Points, in no order, along strands that fork, close into loops and pass close to each other.
In the rows, zero is written as 128.
Points whose rows are less than 113 apart are linked; no others are. Some points are linked to none.
zom: [145 135 142 116 126 115 140 117  70 157 110 107  86 130 169  80  74 160
  85 159 158 130  73 150  86  77]
gov: [114 121 118 168 121 120  89 125 148 163 146 155 129 146 154 100  97  87
 141 115 114 150 103 160 146 132]
fiben: [106 140  99 121 161 174 106 149 160 150 106 146  79 163 180 116 112 103
 131  96 195 131 163 145 151 154]
zon: [142 122 120  73 119 171 129 121 150 118 173 157 153  96  93 157 142  86
  91 143 137  91 125 137 169 129]
Rapu: [141 141 126 149 142 106 108 111 130 153 139 118 116 150  67 128 140 100
 135 121 100 131 135 146 171 171]
loze: [102 170 140 156  81 148 139 159 131  98 129 150 131 185  56 128 147 145
 140 147  80 160 118 144 134 169]
der: [109 162 172 191 107 134 111 110 125 126  99 161 135 180 102  77 158 161
  88 140 115 135 124  69 131 124]
Nuv: [153 104 125  88 182 148  81 121 127 133 143 147 157  88  89 162 109  73
 119 129 122 125 150 140 147 149]
topaf: [131 188 146 153 124 143  96 106 179 127 131 139 101 149 115 100 125 183
 123  98 125 105 105  87 150 131]
Gateg: [106 172 104 157 105  99 154 190 147 135 129 100  94 130 160 142 102 141
 190 140 101 174 117 157 111 122]
Dibo: [128 146 106 108 113 132 149 185 113  97 138  99 156 106 125 150 227 103
 171 101  76 124 168 110 169 160]
Keda: [165 108 124 112 159 143  86 115 130 121 117 171 155 127  89 163  83  95
 114 115 186 136 139 162 147 145]
guta: [ 79 152 152 138 155 148  85 143 170 123 123 155  92 148 153  88 160 154
  65 121 111 103 146  68 134 162]
bapi: [102 122 113 154 149  92 121 155 163 110 102 116 128 118 228 157 133 132
 190  66 152 123 131 119  82 134]
nosa: [170  95 139 100 151 140 127  60 100 129 104 161 132 133 103 144 126  74
  76 139 198 137 158 129 154  98]
dokat: [129 126 141 159 157 100 133 155 137 131 109 110 129 142 196 183  79 140
 180 111 159 133  82 155  94 147]
ravup: [ 82 137 110 130 164 136 118 158 189 125 150 105  96 117 190 144 134 143
 150  83 140 101 113 104  95 178]
sep: [166  46 107  92 139 141 125  95  61  75 120 140 166  63  87 155 135 118
  53 139 185 128 185 111 137 122]
tura: [166  97 110 111  93 130 151  88 130 127 152 150 174  81  72 120 134 127
 113 118 142  98 134 132 131  72]
zor: [149 116 102 130 123  91 174 157 129 131 154 108 157 117 131 197 158  89
 187 109 133 134 121 174 127 155]
ped: [ 92 184  94 176 127 138 150 179 140  90  86 133 113 156 140 118 177 148
 172  83 140 165 189  96 150 156]
led: [103 150 151 118 116 115 155 107 114 100 137  89  95 163 184 102 171 194
  58 164  92  90  89  93  72 113]
bime: [124 101 145 130  86 118 168  96 128 106  94 157 149 129  71  76 173 116
 108 114 100 156 153 110 140  87]
saze: [101 101 134 167 139 145  74  97 131  91 122 149 134 126 180 139  73 135
 117 113 197  98  74 125  97 179]
fezoz: [111 136  70 149 155 114 135 141 139 137  86 133 141 121 179 130 130  87
 169  60 205 150 176 128 131 114]
tefup: [120 149 117 110 146 152 155 163 125 107 126 118 139  96 124 136 173  71
 185 121 147 135 192 135 216 114]
lef: [145 174 132 124 124 153 114  95 171 127 128 169 103 136  83 112 124 133
 104  98 143 143 129  99 178 115]
totin: [130 148 123 124 139 142  74 136 170 152 112 162 131 134 147 165 104  98
 165 106 171 153 114 154 136 146]
beze: [ 96 140 113 147 169 126 142 176 168 104 158  65  85 137 209 138 144 165
 161 109  96  97 109 125  83 157]
Lebag: [120 135 127 142 136  99 142 159 145 139 128 111 166 144  93 131 101 119
 156 115 110 135  69 163 167 127]
Dusib: [ 99 161 141 182 111 107 126 145 124 121 133 116  79 175 130  78  93 185
 106 143  74 141 103 109 115 144]
zekog: [143 123 115 128 108  85 147 100  70 156  83 102 123 113 183  96 109 185
 116 156 149 143  91 139  57  51]
baz: [139 140 147 180 108 121  93 141 145 161 152 126 103 155 140  99 101 123
 164 124  83 133 109 166 143 104]
Zego: [126 164 103 169 121 118 131 152 121 142 142  99 141 148  92 125 168 109
 177 124  97 129 130 145 182 164]
lumis: [133 174 119 126 129 107 161 186 119 153 146  86  94 128 145 141  78 144
 158 166 122 175  99 179 132 108]
Vor: [153  67 117 135  99  86 142 110  91 155  83 125 147  95 145 135 130 163
 141 152 156 163  96 149  68  58]
tadel: [ 93 146 143 129 144 170 141 126 170 105  98 149  90 195 145  71 130 131
  68 135 173 105 176  90 166 145]
bemu: [130 147 119 117 119 120 131  94 124 159 162 114 162 130  81 143 126 105
 128 178  92 105 145 139 110 150]
burek: [ 84 157 110 179 110 136 116 191 137 117  89 106 121 164 183 109 158 139
 186 109  99 165 121 128 103 141]
luta: [103 108 110 160 146 124  87  79 134 122 126 160 135 122 163 103  79 137
  91 120 205  75 124 110 111 157]
taf: [113  99 120 135 146 117 117 128  79 111 180 140 176  86  78 176  83 113
 138 124 143 121  91 149 136 154]
nabe: [112 173 104 144 138 145 110 101 120 139 150 125 139 124 112 146  92 111
 189  94 118 152 110 142 138 143]
tofeb: [142 175 152 137 146 111 159 166 126 168 130  89  69 167 159 120  71 169
 128 178 125 134 112 162 113 115]
Mufeg: [119 103 125 126 106 114 126  96 111 145  94 105 114 128 192  71 122 182
 102 147 138  92  95 116  50  74]
domam: [123 167 120 121 126 151 103 168 138 129 141 161 104 138  96 138 170  94
 138 124 121 192 164 125 207 155]
kepi: [131  90  81 126  98 125 172  99 146 147  91 150 160 106 117  94 171 143
 137 124 135 171 197 132 136  78]
zenok: [ 70 173 102 160 146 137 132 183 168 104 104 107 118 142 181 115 174 168
 161  71 127 112 183  92 115 159]
Kom: [119 181 141 110 168 162 143 182 130 124 136  77  62 157 191  86 113 181
  75 156 104 128  74 131 117 119]
zovo: [134 101 129 147  90  81 130  67  65 101 112 152 173  99  94 158  95 148
 103 154 171 131 100 144  83 106]
zepa: [169  61 125  93 105  94 111 116  70 125 149 124 159  74 102 147 120 131
  87 163  98 119 106 141  77  90]
nakov: [125 113 102 118 109 115 166 101 150 143  89 155 125 111 103  71 130 153
 102 108 173 133 190 101 155  75]
Dosur: [176  91  90  83 135 130 156  90  99 124 116 135 104 117  71  89 138 109
  78 100 152 139 183 128 179  76]
zoga: [125 105 125  78 161 157  96 147 111 126 147 112 174  94 174 157 106  91
 132 114 102  87 116  87 130 210]
gonir: [152 157 143 165 105 161 104 136 145 120 159 173 137 153  71 123 159 122
  98 156  85 143 178 108 175 131]
sikur: [132 117  99  95 178 142 127 157  85 128 139 107 143  81 121 147 151  60
 179 105 165 127 170 146 199 139]
konit: [179  88 131 121  72  92 160  95 149 120  95 130 141 121 105 107 157 135
 128 135 110 132 129 155  99  73]
sezi: [108 142 123 135 130 124  91 170 146 157  87 124 145 131 144 168 128 103
 204 116 154 147 114 168 115 128]
vizop: [140  96 129 109 146 134 161 121 140 138 187 143 128 137  80 136 133  66
 129 125 139 112 161 163 160 172]
gapi: [148 107 149  73 133 148 140 112 103 133 138 154 145 122  87 113 179  99
  64 125 114 106 168  99 195 106]
Mado: [146 105 135  81  95 148 133 135 115 123 162 103 159 104  87 107 142 131
  98 149  44  94 105 112 114 103]
Zuf: [101 144 129 157 141 105 118 149 166 127 139 115  66 157 168 100 103 166
 132  92  86 133 100 108 118 165]
vinoz: [115 110 112 137 119 112 123  63 131 128 106 177 148 118 133 102  94 120
  88 104 207 116 134 111 114 115]
vume: [135 111 115 123 139 106 127 197  59 128 146  99 147  81 149 201 105 121
 187 153 138 171  90 182 111 103]
Boz: [151 106 154 140  85 100 133 125 111 163 130 125 116 137  93  96 118 146
 111 139 124 115  76 158 115  63]
fimas: [171  68 125  39 131 113 117  96  93 124 111 159 136  69  87 132 162 105
  86 121 138 114 163 108 127 116]
dav: [111 155 165 124 123 152 140 142 165 119 108 144 130 156 108 144 144  98
 199 116 115 145 154 154 155 159]
Tiz: [159  89 143  92 146 136  76  92 112 111 124 139 164 104  86 154 106  94
 117 135 102 120 110 147 102 118]
Fusez: [142 131 115 136 151 111  95  81 191 135 116 141 104 147 153 101 126 149
  64 108 136  93 143  90 105 145]
Kosa: [143 116  99  92 108 110 160 200 107 110 138  66 166  87 165 165 193 101
 174 125  84 101 116 128 107 122]
zupe: [149 122 159  83 140 170 115 142 100 106 150 144 119 149  99 103 178  88
  75 131  80 105 174 106 223 153]
Liv: [177 117 124 121 169 144 143 167  69 135 170  68 145 104 148 162  94 105
 145 190 121 131  89 193 133 110]
semub: [116 155 146 163 133  94 112 134 131 165 108 120 100 177  99 123 130 131
 141 129  99 149  98 130 139 163]
dib: [167  95 122 121 101 129 122  91 110 112 173 157 180  86  75 175 118 142
  99 133 164  91 116 150 118 116]
Vefu: [137 119  98  96 152 112 140 151 106 112 129  98 166  69 120 167 174  73
 189  90 127 125 165 123 140 121]
keso: [126 142  95  82 114 104 134  74 117 128  88 150 151 123  70 109 159  91
  72 152 147 146 162 114 160 112]
pupu: [139 150 164 143 129 184 134 128 104 106 118 171  93 195  89  90 126 126
  99 151 128 139 219 117 190 110]
geku: [135 132 147  62 138 157 133 168 117 116 150 124 118 127 139 111 155 111
  89 114  96  83 156  76 217 186]
Namam: [127  98 148 174 116 134  80 113 115 115 122 136 131 136 178 145  54 143
 121 150 178 116  59 164  74 145]
mez: [114 171 125 114 180 152 123 165 135 105 129  75  87 133 225 117  94 156
 115 137 120 122  43 139 111 130]
Robem: [162  89 127  86 121 156 112 106 113 103 197 156 182  85 117 161 117 109
 100 118 140  69 115 132 142 148]
mufiz: [107 113 141 120 127 121 148  83 170 106 103 121 129 121 166  83 169 187
 102 110 131  56 159  81  91 103]
pim: [153 136 100 116 140 120 173 184  87 132 148  79 154 120 175 178 138  98
 167 123  77 176 107 176 128  80]
Zimek: [108 133  95 140 150 140 117 126 136 154 151 145 139  96  72 145  98  97
 135 148 194 132 128 130 165 150]
vidam: [145 115 114  60 173 151 147 145 120 123 155 123 109 135 107 157 127  75
  85 174 142 117 163 129 219 125]
Tukan: [112 153 142 180 139 176 116 159 171  95 113 149 101 183 149  66 131 157
 100 127 141  93 185  99 174 158]
rir: [144 125 130 126 117 147 132 190 134  89 163 128 126 121 104 145 201 105
 166 126  59 138 160 129 171 192]
lukin: [ 94 159 117 184 130 156 113 179 176 102 129 137 108 165 179  99 140 162
 155 107 117 111 170 105 142 176]
Zudu: [125 135 125 110 114 143 116 141 118 123 176 100 147 115 105 104 145 120
 110 139  34  80 119 100 151 173]
kugar: [121 143 173 141 108 102 172 101 137 165 122 106  94 153 138 107  96 168
 107 169 127 127  89 117  80  97]
Zup: [145  91 154 180 142 119 115  82  99 124 132 125 131 123 162 129  79 182
  89 113 173 122  70 100  73 100]
Zan: [144 116 148  94 103 134 147  91 111 133 155 144 133 133  68 123 170 111
  97 137  60 110 192 115 116 147]
retof: [ 63 186 137 157 123 137 140 157 139 121 132  92 121 176 207 105 107 160
 150 155 105 101  91 135 114 138]
dasar: [118 174 113 167 121 125 145 126 165 161 153 102 136 167 142 150  90 141
 168 144 126 123 119 156 106 136]
Pap: [ 95 160 115 163 114 120  94 163 146 150  82 113 122 134 166 114 154 129
 207 100 136 137 154 132 120 124]
tavog: [158 153 156 168  69 150 113 120 148 132 151 160 128 143  76 114 155 154
 106 146  84 146 132 120 139  82]
mebu: [157  94 139  97  91 130 165  92 117 106 158 115 158  96  78  93 153 130
 116 120  77  92 139 114 130  83]
gurup: [169  58 141  77 126 123  88 109 105 117 145 120 164  64 112 144 127 107
  96 148  89  93 102 107  98 128]
Pabus: [147 151 172 134  97 152 119 115 160 120 108 117  86 166 175  91 125 192
  96 127  89 134  82 112  77  74]
raf: [139 124 109  91 158 164 116 142 145 132 123 156 115 137 101 134 103  79
 121 114 169 146 152 163 197 134]
Silal: [104 142 143 134 114 134 153 175 147 127 104 137 137 125 122 156 176  92
 199  93 129 172 180 133 135 113]
gepif: [116 142 131 147 100 113 128 108 165 121 115 149  76 145  98  63  99 156
 103 100 114 125 162 106 123 141]
dupu: [124 104 107 132  93 142 159  72 125 139  78 120 171 129 149  94 141 167
 161  99 145 138 118 125  83  65]
kili: [123 125 137  95 112 127 114 153 116 153 168 103 142 118  74 120 116 121
 106 180  57 133  92 137 125  95]
nuto: [170  95 120  73 149 157 129  92  91 128 146 129 121 124 103 147 149  69
  67 176 183 114 158 127 188  92]
pes: [122 113 148  80 138 137 114 206 127 141 150 116 137 100 156 136 166 118
 163 101  70  86 138 103 154 188]
vud: [161  99 120 145 140 121 106 168  67 100 167  91 157  78 139 227 113 126
 167 162 130 150 100 175 109 152]
vuki: [155 140 138  95 156 131 162 199  83 146 171  64 142  98 170 165 131 116
 163 172  82 135 114 178 139 104]
Bab: [ 92 118  81 158 134 109 133 170 146 133 132 139 154 115 116 122 107 104
 176  99 158 146 106 161 164 136]
zalat: [160  38 103 136 120 112 143  88  87 111 109 146 201  65 110 141 149 129
 119 128 173 145 172 139 111  97]
neziz: [109 135 135 134  99 130 146 116 151 115  89 168 103 152 109  56 133 173
  79  99 144 129 187  89 134 103]
selud: [129 116 131  80 148 166 135 214 137 123 154 116 127 111 142 128 183  99
 138 115  99  89 182 107 199 183]
goz: [108  91  81 125 121 117 167 109 144 166  71 151 159 109 152 117 157 171
 170 102 188 169 137 119 131 125]
Mafi: [149  90 116  93  97 115 152 106 116 142 118 121 156  55 115 127 211 130
 148 141  87 138 170  90 146 104]
Rez: [110 157 154 127 159 129 104  70 150 114 128 123  99 138 164 125 121 153
 127 103 140  67  92  93 116 164]
tur: [102 147 126 136 140 126 111  73 159 141 117 151 116 140 117 131  86 106
 123 123 157 140  98 113 110 163]
rer: [152 117 133 114 155  98 130 143  76 166 145 110 143 144  98 159  74 126
 110 144 102 150  74 181 109 104]
Rav: [124 124 142 156 192 127 121 141 107 115 142  83 104 132 193 152  49 175
 105 154 168 100  73 132  62 153]
Sige: [152 121 157 177 152 102 126  91 105 154 153 120 114 139 153 149  67 146
 113 132 145 132  48 124 103 121]
nam: [132 128 124 105 139 131  96  91 164 143  98 162  79 155 158  95 112 123
  66 117 179 115 171 107 131 120]
Gimi: [173  97 146 107  84  95 172 108 105 153 133 111 127 115 101 118 143 141
 106 166  97 137 105 156  96  54]
Tomat: [119 126 140 129 114 167 127  60 139 151 100 146 158 133 115  99  98 145
 131 100 135 125 134 108  86  73]
kegep: [ 92 164 162 135 125 148 131 125 146  76 156  96  89 166 174 107 159 172
  88 157  74  90  80 104  94 150]
Vutef: [102 164 144 132 161 165 135 123 133 107  96 153 112 182  91  83  91 108
 117 122 126 138 196 131 196 117]
dek: [106 137  72 129 167 138 135 155 138 136 111 126  90 141 178 124 119  80
 152  98 222 157 159 135 183 138]
mas: [118 128 134 138 114  97 142  76 160 163  85 143 133 120 130 111 158 162
 108 123 166 121 137  68  96 100]
pado: [164  95 104  88 175 147 145 130 118 125 172 131 125 121 122 177 125  57
 113 143 164 102 176 153 187 171]
kese: [109 176 164 162 111 186  99 147 159  89 131 131  91 176 155 110 139 195
 116 148  84 107  92  93  95 149]
tutol: [126  88 123 134 132  89 126  81 153 138  90 143 137 112 166 125 123 170
  91 128 172 119 117  76  53 102]
las: [101 168 143 135  96 134 148 168 103  94 140 121 124 156  91 147 153 122
 180 152  50 166 120 154 139 162]
Vefad: [106 145 155 133 111 113 107 118 139 150 124 140 120 152 138 107  82 154
 140 110 139  90  81 144 119 115]
rozo: [165  80 123  62  93 133 127 110 127 129 126 129 158  57 122 109 207 129
  91 129  85 100 153  70 125 113]
Mibat: [104 143 119 161 157 128 136 142 178 134 122 110  88 139 160 123 107 133
 175  77 129 144 122 120 121 167]
lur: [162 123 151 105 133 118 149 103 148 150 126 176 151 150  86 124 148 106
  68 112 144 139 154 119 177  86]
Kesog: [125 159  81 143 142 128 114 177 144 136 116 139  93 116 120 133 162 102
 165  96 135 185 186 134 192 127]
zad: [124 142 144 127  94 126 148  73 110 159 139 129 146 158  66 118 156 129
 111 149  85 130 158 118  87 116]
gur: [122 109 144 104 156 145 150  69 134 140  80 145 128 147  88 109 114  78
  88 127 181 136 159 130 124 116]
tevu: [136 157 159 145 122 112 104  76 168 126 119 129  90 121 150 115 113 184
 116 108 117  98  82  73 111 113]
Sul: [133 131 106 137 172 121 124 114 130 139 127 158  91 117 111 140  65 118
 102 141 225 127 146 124 162 146]
Noran: [108  97  83 161 135 120 125 171 103 108 160 135 169  87 108 173  90 112
 169 102 164 163  90 170 129 138]
fakel: [151 153 140 142 179 122 151 148 114 138 118  77  93 146 173 132  48 145
 129 170 159 136  73 160  94 131]
vemev: [110 175 149 173 103 172 122 143 117  90 113 185 119 186  71 112 136 137
 135 147 121 145 166 118 141 183]
Sesap: [100 182 156 136 129 133 125 141 136 133 120 112 138 163 181  96  76 170
 134 141 114  99  63 139 138  95]
vog: [107 152 172 153  99 140 145 101 124 156 136 134 114 185 102 114 125 126
 118 162  77 159 121 138  88 120]
rud: [151  79 120 121 148 117  92 171  71 115 167  87 154  65 142 199 121 113
 169 146 105 104  94 132 111 182]
bug: [109 122 137 127 114 110 118 139 167 133 122 153  95 153  86  96  89 117
 139 114  96 146 159 162 128 153]
nono: [155  68  98 138 111 106 155  77 135 117  82 158 126  76 131 125 139 146
 121 101 219 162 144 108 103 115]
vid: [ 90 179 125 171  96 106 139 179 133 113 131 122  78 157 133 114 100 161
 154 157  77 175 109 132 121 143]
tig: [126 156 113 107 101  95 114  89 123 132 155 138 135 118  96 146  76 127
 134 151  96 146  86 147 114 106]
sokil: [139 111 159 104 126 136 109 162 133 127 159 154 127 142  91 126 175  88
 115 126  67 121 155 141 179 164]
zot: [108 114 133 111 152 127  99 103 150 120 149 120 115 118 180 139 109 163
  85 141 132  80  71 108  49 131]
Vegiv: [125 131 102  99 146 135 116 170 131 164 176 133 155 108  92 184 159  94
 143 113 105 133 119 129 150 160]
bese: [144 100  95 127 107  96 144 168  65 106 151  91 158  62 154 187 142  97
 193 119 128 150 109 162  98  93]
dulug: [131  90 127  54 141 137 114 102 102 129 153 143 144 100 113 135 119  84
  89 139 110  75 151 107 118 196]
Sir: [143 166 170 138  98 107 143 149  89 112 151 114 114 176 108 124 133 138
 141 171  52 150  94 174 148 143]
Fesir: [133  90 113 115 150 129  80  89 172 129 111 142 119 115 163 111 128 167
  70 104 149  87 100  96  55 113]
toruf: [142 131 142 121 117 153 154 113  93 122 101 151 104 186 100  98 144 129
  70 159 138 150 211 118 188  62]
buk: [166  60 116  90  98  65 148  88  92 142 124 130 158  70 100 151 158 136
 127 146 108 125 143 130  85  98]
gef: [134 119 114 122 151 116 118 161 100 166 175 103 146 116 114 175 123 100
 144 146  86 150  81 158 131 139]
rated: [ 95 109  98 125  98 124 170 101 153 163  66 155 134 129 162 101 171 167
 155 118 155 178 193 113 108 121]
zik: [149  99 144 154  48 116 172  95 142 123  93 142 130 151 118  75 176 159
 137 112 106 161 137 132 105  90]
gid: [111 146 159 150 100 102 141  83 132 140  90 140 128 168 137  96 149 177
  91 112 112 136 119  79  93  99]
kedub: [134 106  99 130 155 139  76 149 128 122 115 162 151 101 120 176  92  80
 165 112 182 153 147 171 144 153]
zigi: [136  64  93 127 131 111 160  89 103 136  69 147 168  78 114 146 154 152
 157 111 202 172 154 121 130 123]
delib: [124  66  95 106 151 138 101 164  88  95 173 144 161  74 118 163 114  87
 109 130 160 102 153 135 160 204]
Puva: [132 139 124  83 147 128 118 125 116 139 168  91 164 106 145 158 131 104
 128 153  60  84 103 109 118 188]
vire: [ 91 120 180 137 131 131 146 113 183 118 120 126 103 159 134  98 146 180
  95 123 123  60 128  85  96 133]
Fud: [134  70  95 114 157 119  91 180  83 111 156 133 153  59 128 181 133  85
 165 106 139 128 134 145 139 185]
dovot: [150 188 161 159  95 168 130 139 154 126 129 122  92 174 128 123 121 183
 122 150  93 136  86 126 113 102]
vikof: [141  84 138 145  91 105 127  93 137 154  98 147 143 120 126 130 104 147
 111 139 168 143  99 131  54  74]
Les: [113 111 121 146  89 117 148 111 134 162  87 109 135 119 164  68 142 193
 144 120 130 132 121 101  80  51]
Mun: [ 84 132 127 131 162 129 106 138 180 141 147 122 110 126 176 148  96 144
 111 123 150 109  80  94  71 162]
Reso: [165  55 137  99 146 130 104  98  84 106 132 162 139  69  58 161 125 105
  79 133 168 123 146 113 117 140]
pega: [ 86 174 135 169 112 131 154 175 128 116  98  66  90 150 217 117 178 146
 182 113 113 148 117 102  76 109]
Meda: [150 145 194 117  89 126 151 112  84 127 150 118 109 167  89 122 138 132
 113 166  43 145 112 153 119 102]
Losug: [100 110 140 101 159 135 105  84 147 100 180 133 114 117 168 130 174 146
  73 129  99  76 102 113  71 115]
nipe: [ 86 143 161 111 154 122 122 157 146 108 169  88  76 140 188 134 155 159
 104 171  90  80  77 128  88 152]
muref: [104 188 110 159 115 167 128 169 148 103 100 154 118 191  95 124 151 152
 165 110 130 150 173 137 161 180]
Kozu: [160 163 127 107 124 141 129 154 116 161 163  94 122 135 112 135  95 127
 105 204  70 159  97 185 122  87]
Davep: [140 185 154 103 164 152 143 142 104 157 116 108  67 133 186  80  92 171
  62 155 148 132  78 135 100  96]
vot: [174  75 102  35 121 117 145 111 114 120 104 135 139  60 124 115 185 126
  76 138 126 115 197  74 151 111]
gen: [103 172  81 156 120 100 152 178 153 134  96  79 106 112 167 148 126 143
 178 113 136 181 126 122  70  95]
deka: [121 159 141 158 129 145 160 173 124 149 116  82  99 154 152 150 155 136
 198  90 126 180  73 133 113 113]
migo: [149 124  96  95 146 140 127 103 114 133 120 142  80 163  94 102 109  82
  78 124 160 140 161 152 187 100]
rov: [ 87 172 155 170 134 130  86 157 158 139  91 163 117 172 112  89 141 154
 102 135 132 133 133  79 159 163]
bip: [130 135 120 132  99  71 126  89  83 122 128 127 142 114 106 131  61 138
 119 172 153 125  70 151 110 101]
Bar: [113 134 110 109 115 108 134  74 134 136 115 137 172 125  56 121 126  89
 102 164 136 114 142 134 132 135]
riri: [124 127 128 154 119 131 111 172 138 133 154 113 124 138 135 128 120 108
 192 115  53 171 137 166 146 109]
Gubol: [ 98 118 128 117 120 128 153 106 154 112  60 133 108 136 150  60 171 189
  94 108 142 104 193  77 107 123]
boga: [ 81 129 142 113 166 136  89 127 181 124 160 135 124 142 173 115 169 138
  77 122  90  69 112  97 106 146]
tis: [149  85 162 157 106 126  84 106  89 141 126 148 144 128 134 153  80 135
 110 154 168 144  78 166  77  93]
rufeg: [114 151  80 152 122 102 142 150 132 128 112  99 132  92 124 158 133 103
 187  91 130 196 108 123 103  96]
sibin: [166  71 140 110 135 128  81 147  95  98 163 111 155  67 124 160 108 116
 117 158 110  72  82 128 120 178]
Buvis: [131 111 102  38 161 168 121 157 117  97 154 138 159  94 174 159 115  75
 112 106 120 110 156 111 170 190]
zis: [113  86 130 161  84 112 126  59  99  85  97 176 161 100 135 139  89 148
  98 112 209 136 125 122  85 121]
nul: [137 134 155 142  92 108 115 106 143 164 118 146 130 160  89  97 125 134
 120 117 136 106 114 142 121 104]
bif: [121 117 140  75 109 148 138 193 122 119 155  77 158  93 157 155 162 111
 181 133  80  79 101 128 126 163]
givi: [150 160 123  91 156 117 131  96 123 121 127 128 121 134  59 117 152  82
 108 147 108 111 166 129 196 168]
lus: [140 124 153 188 148 108  99 130  68 127 157 117 131 126 151 181  55 154
 146 141 165 153  73 161 122 131]
fefo: [147 121 110 152 128  87 149 152 112 133 136 106 147 144 170 181  97 113
 190 123 140 152 106 198 114 137]
Lomek: [ 98 153 180 142 133 141 124 103 162 117  84 146 135 169 108  64 107 119
 130 128 141 110 156 115 166 129]
Vaze: [107 180 155 181 118 175 121 180 143 104 126 121  78 173 156 137 143 190
 162 124  90 147 106  96 106 164]
norem: [135 113 154 178 153 101 107 130 125 124 134 137 139 131 124 181  61 149
 163 118 176 130  98 147 112 158]
dak: [122 167 129 155 113 172 108 124 174 133 140 164 104 152 100 106 136 111
 126 137 122 157 153 121 178 136]
Vabof: [170 114 131  90 109 150 138 120  90 110 119 152 125 144  99  99 195 114
  62 155 110 128 217 112 191  88]
Fini: [123 124 188 123 111 165 123 133 145 138 149 134 125 153  90 142 145  84
 172 134 110 128 117 166 142 134]
gidit: [116 138 150 141  93 106 171 101 139 115  96 109 127 163 184  97 183 203
  97 130 106 117 117  82  72  96]
Leg: [116 135  88 156 142 112 124 138 130 111 108 121 146  71 136 183 110 100
 194 101 188 184 125 116 102 132]
namik: [145 102 115 129 121 103 145 116 131 129 176 138 152 133 110 169 121  81
 155 126 135 113 104 186 138 175]
vuvol: [151  83  90 143 103 101 145  40 102 131  99 146 184  98 124 113 130 120
 130 120 154 153 156 133 101  87]
fos: [133 133  81 118 140 115 146 148 123 119 100 142 148 105 141 158 154  61
 170  84 197 160 180 155 149 112]
perod: [144 159 123 123 113 121 122  87 128 114 103 140 121 155  67  79 152 109
  87 159 130 126 176 121 192 127]
relig: [128 133 108  75 160 137 101 152 115 159 166 140 133  78 127 173 168  79
 133 124 122 117 145 105 187 175]
zelo: [ 83 190 134 163 119 141 145 108 170 122 147 126 130 177 159 117 104 159
 137 132 113 110 123 119 120 157]
Kir: [104 167 113 128 159 138 142 132 152 150 133 126 135 107  92 166 122  89
 176 141 168 143 161 121 170 153]
pak: [158  77 127  93 124  78 118  79 106 164 106 159 142  91  80 128 156 100
 109 136 129 139 158 123 104 104]
zed: [ 79 153 165 160 102 153 145 114 146 113 125 144 150 167  91  82 101 128
 145 134  94 125 138 138 152 121]
nito: [162 112 135 144 140 102 148  73 132 123 124 136 154 124  70 161  94 129
 102 118 167 140  86 129 114 136]
Zodu: [ 96 135 125 126 129 170 101 118 185 155 111 149  82 160 146 100 115 112
 107 115 169 102 158 129 113 170]
bepam: [139 178 159 181 111 162 135 152 141 125 129 106  91 172 149 139 135 151
 196 101  92 161 111 140 137 141]
ger: [128 118 133 164 175 114  89 118 133 130 132  78 103 125 203 125  69 149
 140 148 127  87  83 124  89 146]
Busa: [151  98 143 174 126 117 119 125  56  96 174 121 151 102  94 170  67 151
 124 149 157 133  63 171 131 126]
gabip: [132 107 173 111 102 131 121 112 129 136 138 155 145 148  85 104 146  95
 116 130  93 115 120 148 154 116]
bara: [113 193 127 145 149 152 110 121 194 128 121 137  85 138 141 113 111 166
 137 105 152  95 157  88 160 159]
Kal: [101 179 124 137 166 146 132 134 163 141 105 125  97 134 120 126  96 123
 150 124 180 127 160 100 184 150]
gif: [136 144 145 139 145 107 128 133  97 166 123 102 110 176 113 123  99 122
 123 146  94 150  61 159 114 120]
nivu: [125 133 103 118 104  97 156 167 131 124 128 109 171  92 121 158 180  92
 170  90 103 152 181 127 113  88]
laka: [109 129 126 135 153 112 143 178 142 128 118  84 101 146 235 149 116 150
 179 101 135 122  98 143  80 131]
bopap: [144 146 109 139 110 126 154 165 125 128 159  99 147 110 151 165 153 101
 196 106  68 168 144 156 121  94]
bazoz: [166  83 102 117 128 123 152  87 128 125 111 152 152 102  69  92 118 125
 100 100 182 131 162 125 153  76]

How many points has the smallest loop of links through each point below? Write 0 if it is on no loop.
Losug => 10
baz => 0
neziz => 0

A fork is a point with three links, a tip a point with one. Leave the first point through the second and follow the links. Name the first fork or tip that comes.
tadel; Tukan => zad
gur; nosa => dokat
Sir; las => tadel
vikof; tis => tig
tig; bip => vikof

Name the points in between on the shortest way along the links from the first point to the second, in order.
bese; vot => vume, vud, rud, sibin, gurup, zepa, buk, pak, fimas
sep; zalat => Reso, fimas, pak, buk, zepa, gurup, Tiz, Nuv, Keda, raf, migo, Dosur, bazoz, nakov, kepi, rated, goz, zigi
gen; norem => Gateg, vid, Dusib, Zuf, Mibat, ravup, beze, laka, dokat
Liv; Sesap => vuki, pim, bopap, nivu, Silal, dav, Fini, gabip, nul, Vefad
riri; pupu => bopap, nivu, Silal, dav, Fini, gabip, sokil, zupe, gapi, Vabof, toruf
